Points, in no order, along strands that fork, close into loops and pass close to each other.
In the rows, 128 means zero.
Two points are linked if the straight distance between their rows is under 152. Some points are linked to none.
pel: [136 114 112 116  52 145 150  95 145 107 105 116 155 134 150  91 134 164
 135 159 164  73  70 119 109 136 118 133 110 111 186 122]
Sed: [ 70 104 181 157 153 112  85  99 156 103  80  49 138 123 130  92 150 138
 100 141 140   7  87 127 133 152 107 134 127 103 145 111]
Keken: [155  97 117 153 178 114 151 130  55 143  87 125 144 130 118 120 121  90
 152 104 163 100 182 147 127 103 107  68  84 207 117 112]
Ded: [125  85 185 207 174  82 137 130 130 146  94 114  53 122 183 137 159 121
 165 127  92 136  85  72 136 151 113 116 153 132 135  79]
maza: [115 138 127 110  65  82 127 133 136 129 145 112 122  84 170 113 135 175
 151 131 107 151  50 101 101  79 142 170 172 103 116  98]
luri: [170 132 141 154 103  69 112 112 107 133  97 127 112 110 143 159 129 166
 199 132 158 121 120 174 154 108  93 151 174 127 168 134]
Bupan: [136 134 166 153 137  72 118 149 112 119  64 108  85 111 176 186 124 116
 218 161 141 120 146 158 142 128 101 139 158 108 196 121]
zefig: [142 158 130 131 183 162 126 145 120 130 126 154 146 165 168 136  89 104
 137 117 134 176 177 105 117 144 170 116  73 193 122 152]
teze: [154 120 102 111  61 151 128 108 151 138 135 122 148 131 135 115 132 193
 154 134 140 124  96 142 100 160 140 149 123 111 155 143]
dud: [114  96 153 135 135 117 128 144 155 145 138 128  98 104 124 134 155 127
 126 154 104 118 100 122 123 155 119 175 160 130 178 152]
sile: [122 110 124  87 160 140 117 108 159 100 141 109 159 119 120 114 148 119
  64 118 140 178  70 141  61 127 136 131 114 183 161 153]
pag: [151 109 146 125 119  79 118 142 162 105 142  99 100  76 159 100 150 157
 125 163  92 129  49  66  83  82 119 166 188 106 109 147]
Saf: [136 171  85 123 125 134 118 147 154 124 145 153  92 139 153 154 121 118
 153 110 117 185 105 121 118 109  92 182 104  91 113 168]
Vupop: [122 193 130 119  92  82 102 108 120 151 124 152 173 148 193 134 106 151
 136 107 126 157  86 123 138  96 146 139 131 164 136 109]
Sela: [159 108 120  98 191 138 111 133 151  85 102 105 146 128 124 119 129 144
  98 107 143 154 107 148  51 140 129 132  71 179 110 179]
simis: [162 106 109 117 118 150 126  77 120 170 122 104 147 149 109 174 109 111
 156 100 160 142 136 200 160 179 125 119  85 146 171 158]
kivak: [101 174 123 164 173 113 106 146 109 107 111 146 172 136 184 152 119  72
 137  94 140 162 128 107 106  78  97 165  90 184 129 104]
rof: [131 158 100 130 154 141 135 126  99 147 181 148 147 121  78 113 109 121
  89  82 116 215 125 125 148  69 141  86 145 125  49 134]
reda: [145 122 113 141 111 192 138 112  87 136 128 166 184  89 111 176 102 130
 126 120 162 208 117 129 124 147 152 139 104 136  81 153]
Tato: [ 70 157 159 156 137 132 119 136 124 120 138 124  99 128 108 161 136 109
 115  93 113 131 188 137 184 118 149 151 159  92  94  44]
Tuni: [166 185 116 116 130 113 125 158 110  76 108 182 104 157 187 145  96 106
 138 156 136 172 159 106 113  85 106 110 132 105 163 157]
mizut: [142 104 107 127  94 122 146 107 123 117 139 118 108 140  68  95 146 178
 117 119 124  69 152 136 146 110 124  88 162 105 100 102]
gat: [ 74 147 116 146 124 101 103 115 132  98 144 147  70 158 132 154 171  95
  94  85 110 109 158 139 154 107 106 157 161  94 125  45]
neka: [155  99 177 198 161 123 171 147 138 143 122 103  49 116 141 123 155  93
 193 139  95 159 110  86 162 128 114  96 165  98 146  94]
tere: [ 88  91 151  99 131 142 132 146 180  98 165  47 135 123  75  82 161 160
 124 145  62  66 130 115 110 138 133 112 164 121 144 124]
Runo: [151 135 138  65 180  52 101 129 161 125 118  87  97 157 117 115 126 147
  96 116  75  89 112 154 117 107 124  80 111 153  82 191]
Fila: [ 68 117 110 106 104 137 133 167 149 163 177 124 148  78 125 101 116 124
 103 164 111 109  90  81 115 106 142 197 132 117  82 167]
rele: [ 67 159 137 148 166 153  92 142 145 119 160  96 123 159  85 156 135 121
 136 105 114 118 210 165 154 124 131 158 161 109 156 103]
Buri: [166  89 179 176 180 156 148 163 131 107 142  72 111  99  90 106 129 103
 154 167 101  93 181  83 148 118 111 115 163 102 130 136]
Zofeb: [144 150 155 107 113 114 141 132 163  71 102 129 118 131 165 109 120 108
  76 166 132 102  73  92 119 116 117 127 113  78 128 140]
dur: [ 77 123 160 112 138 117  99 117 187 114 145  67 143 133  80 107 154 130
  84 146 108  38 107 146 157 153 116 142 163  82 151 137]
fodos: [151 117 119 181 136 122  98 110 176 132 158 101  77 133 132 137 172 141
 164  85 108 107 133 119 130 148 125 207 133  98  65  90]
kizon: [122 144 136  97 105 122 107  81 106 135 107 130 182 133 149 183 101 101
 114 121 166 142 128 177 151 152 145 120 111 162 197 124]
Beg: [149 117 154 116 184 179 144 177 161  81 134  84 130 137 110 122 118  75
 129 160  98 100 178  96 122 154 114 105 106 112 150 169]
Gupo: [112 164 139 114 125 111 146 147 149 160 145 108 126 172 158  68  86 126
 133 176  94  57 116  79 175  89 138  80 125 110 120 170]
zafoz: [164 203 145 115 117 103 106 112 114  87 112 175 158 158 194 137 102 137
  93 122 155 180 108 119 131  85 141 112 147 134 160 123]
gado: [111 131 144 117 186 163 141 141 122 154 116 150 118 137 105 157 108 105
 108 106 128 174 155 152 145 172 163 109  76 151 112 146]
keni: [110  91 129 120  94 153 165 142 110 150 124 122  99 129 134 138 140 140
 189 137 108 135 172 127 122 147 147 110 107 178 150  99]
bunor: [143 155  93 157 140 114 134 134 114 113 100 177 114 133 163 140 123  94
 129 100 158 160 101 114 113 100  77 162  73 149  95 134]
gop: [105 132 172 126 163 133  89 129 147 115 148  43 163 119 138 133 105  96
 119 150 129 106 141 118 117  95 137 148 131 144 135 148]
Foseb: [ 44 111  90  67  88 158 154 138  97 168 161 147 148 101 101 154 104 142
 120 137 102 179 109 151 114 139 165 116 128 124 109 143]
peze: [ 80 113 108 126 128 167 155 148 129  84 122 141 128 144 138 111 132  95
 104 144 142 107 142 105  88 118 110 127  91 148 174 107]
sot: [ 99 151 136 109 120 125  84 124 182 125 148 110 115 163  87 153 150 163
 118 114 100  83 163 164 149 177 129 175 162  73 142 122]
Tulik: [142 158 121 143 149 142 109 159 168 146 138 133 108 128 115 130 133 163
 173 103 117 197 114 154 130 145 127 183 128  96  81 162]
Gir: [ 69 146 112  84  83 146 135 139 109 170 148 156 166 104 138 129 113 174
 143 123 100 219  75 160 123 161 188 126 134  87 107 107]
Bura: [158  76 140 108 120 161 160 142 146 114 108 143  71 129 111 138 157 147
 141 132 102 133 167 120 102 199 154 115  91 134 102 117]
Lifi: [114 182 110 111 113  92 126 101 121 166 134 203 162 159 151 114 129 158
  87  74 121 178  80 133 141 145 169  97 134 151 106  89]
ziz: [119 132 163 154 110 101 146 125  83 125  54 174 119 100 113 157 134 138
 131 114 175 105 159 158 186 153 129 131 124 116  98  62]
vez: [145 116  76 133 135 180 137 113 103 155 174 139 145 104  72 134 113 135
 120  98 123 202 112 143 127 117 129 116 118 103  37 167]
sima: [112 123 140 111 127  97 111 156 162 151 179 103 132  96 144  79 126 130
  99 177  78  97  71  59  99  86 132 160 169 129  79 186]
fub: [151 131 116 162 136 122 149 124  86 126 115 178 108 114 116 172 147  69
 126  82 145 186 150 135 146 119  92 127 108 152 104  81]
lefis: [169 107 172 128 170 119 164 159 141  60  68 101 100 111 148  94 142  98
  94 162 122  79 102  81 106 142 110 105 100  85  95 136]
pab: [117  70 118 108 133 138 128 113 153 167 166 131 135  99 108 122 166 104
  66 133 130 139  72 131  95 160 126 172 123 172 153 162]
kero: [121 101 134 117 167 145 164 126  96 137 115 122 123 123  97 117 118 100
  97 100 131 129 157 129 133 127 155  66  70 176  83 105]
rem: [211 102 123 111 107  93 103  98 111 112 110 146 136 125 108 124 131 201
 115 146 152 100 156 145  95 127 134 100 173 165 136 165]
tasu: [139  99  99  97  70 135 119  83 118 104 159 141 132 123  71 126 143 160
  57 139 146  79 175 127 114 117 144  89 180 118  96 103]
Funuz: [ 56 126 155  89 155 139 110 135 114 104 115  49 157 131 112 140 102  77
 123 145 140  68 187 161 131 106 135 104 105 139 164 111]
zed: [179 167  80  97 139 120 115 135 104  92 111 194 124 177 150 144  77 110
 114 151 157 133 195 125 106 118 120  63 128 132 159 185]
mef: [165 133 101 143  88 162 106 125 163 149 151 122 147 131 121 102 155 211
 192 113 130 194  95 170 102 164 142 166 154  81 122 139]
zuka: [147 171 117 128 141 114 126  99 118 174 164 151 143 154 113  90 109 138
  72  82 130 153 111 128 172 101 157  78 143 117  62 119]
tos: [ 96 161 152 132 174 101  80 131 127 112 118  89 150 135 168 141 109 116
 117 112 129  98 152 126 104  88 132 155  99 169  95 121]
zere: [ 60 110  49  91  90 159 131 122  80 205 204 153 201  85 102 119  95 122
 112 144 116 174  89 141 111 121 146 113 133 109  95 160]
zota: [189 101 131 121 102  96 118 116  82 107  80 147 128 110 134 164 121 170
 165 165 168 114 172 176 122 138 119 123 165 153 189 147]
fere: [142 105 138 150 100 126 152 124  98 111  85 148  93  82 106 175 157 125
 143 102 147 182 135 164 146 146 115 141 117 109  83  69]
kat: [125 112 115 168 156 134 151 120 122 135 108 145 135 140  96  94 147 154
 147 104 162 120 118 161 143 131 106 123 123 160 165 123]
mituv: [119 120 123 135 103 113 133 100 136 181 161 106 120 172 122  81 134 133
 119 134 109  50 122 119 172 113 133  91 141 123 132 114]
ponup: [116  90  89  96 102 171 126 112 140 175 204 120 146 118  77 112 142  82
  85 155 132 129 106 137 125 141 111 134 143 121 171 170]
Nusi: [170  96 143 182 148 163 163 139 131 111 151  86  85 135  86 106 154 104
 168 131 106 136 165 109 147  97  95  85 162 102 153  98]
tiza: [ 82 178 113 116  82  94 124 140 123 151 136 134 153 127 170 110 108 166
 175 131 125 149  82 139 139  72 123 156 162 117 158 129]
depu: [144 141 180 154 109 102 138 117  64 149  72 179 163 115 153 144 114 134
 129 130 155 103 167 113 172 150 169 108 122 186 133  67]
Tova: [171 142  80 100 107 106 127 110  70 132 118 212 118 138 132 177  96 126
 138 144 154 183 163 148 131 119 120  68 150 163 173 180]
tus: [140 155 103 183  93 156 128 135 157 102 127 150  92 143 144 130 151 144
 169 109 146 121 154 105 131 136 111 181 108  77  83  78]
Zuda: [104 121 145 142 142 112 116 158 135 134 124 121  98 123 146 170 131 105
 177 174 110 105 152 135 138 144 102 163 169 112 222 156]
tud: [113 153 135 154  75 141 136 100  91 157 119 181 200 128 149 161 117  94
 130 113 138 126 158  89 166 150 153 136 101 180 145  63]
feti: [201 114 127 111 158  96  98 113 101  81  81 119 147 122 127 119 127 161
  92 110 173 109 138 155  67 113 117 110 117 158  92 148]
doma: [126 105 152 125 117 142 115  96 146 100  87  80 161 132 122  86 145 158
 110 140 163  33 103 128 109 146 126 124  98 135 160 119]
Vano: [109 117 100 131  56 143 163 108  95 181 129 170 151 133 141 142 136 145
 174 115 134 131 133 132 147 159 148 126 109 177 149  80]
debu: [121 164 190 126 155 100 154 155 130 158 102 136 104 154 170 110  87 132
 139 170 110 103 120 104 191 134 163  86 128 119 157 155]
zipa: [164 114  99 133 139 130 129  74  90 161 123  93 154 147  94 154 112  97
 154  82 165 125 160 191 157 110 101  78  83 175 138 129]
Fufa: [164 155 135 171 148 108  98 118 186 158 151 100  96 133 125 106 150 169
 160  77 108 149  88 146 156 155 142 186 146  67  56 110]
tinu: [176  75 146 148 145 148 156 144 152  92 123 131  79 128 132 105 168 118
 100 135 107 102 139  71  85 164 125 128 107 127 104 112]
gipiv: [121 168 126  88 124 124 142 151 167 128 141 170  97 132 158 121 117 105
  87 148 107 169  64  99 135 140 130 152 118  71 133 180]
kapuv: [112 103  89 126 129 179 139 170 116  78 101 165 146 127 121 127 118 136
 159 162 160 120 181 127  74 146 110 148 103 155 172 160]
Sabi: [103 125 134 155 181 176 137 172 145  68 120 114 112 167 119 111 142  78
 114 134 122  94 189 109  95 144 102 128 121  97 169 103]
vavu: [ 96  99  76  88  75 163 149 136 117 192 203 121 161  88  90 100 101  88
  96 173 129 121 100 111 143 107 123 127 133  88  81 168]

A piece is two or more points that can be reached from each other along the links. Count, over all rows, the pieces, the separate loops (a circle has one, a figure eight two, a Y none), the forks (points with three links) and the tips (points with one).
pieces | 5
loops | 2
forks | 7
tips | 13

How many points has the smallest loop of links through each point below? Write none if it is on no loop.
Bura | 14
pab | 10
kero | none

A fork is a point with three links, a tip a point with one. Leave the first point through the second and follow the links. Name the first fork or tip that comes.
Zuda; Bupan | pab
Bura; keni | bunor
depu; tud | Saf
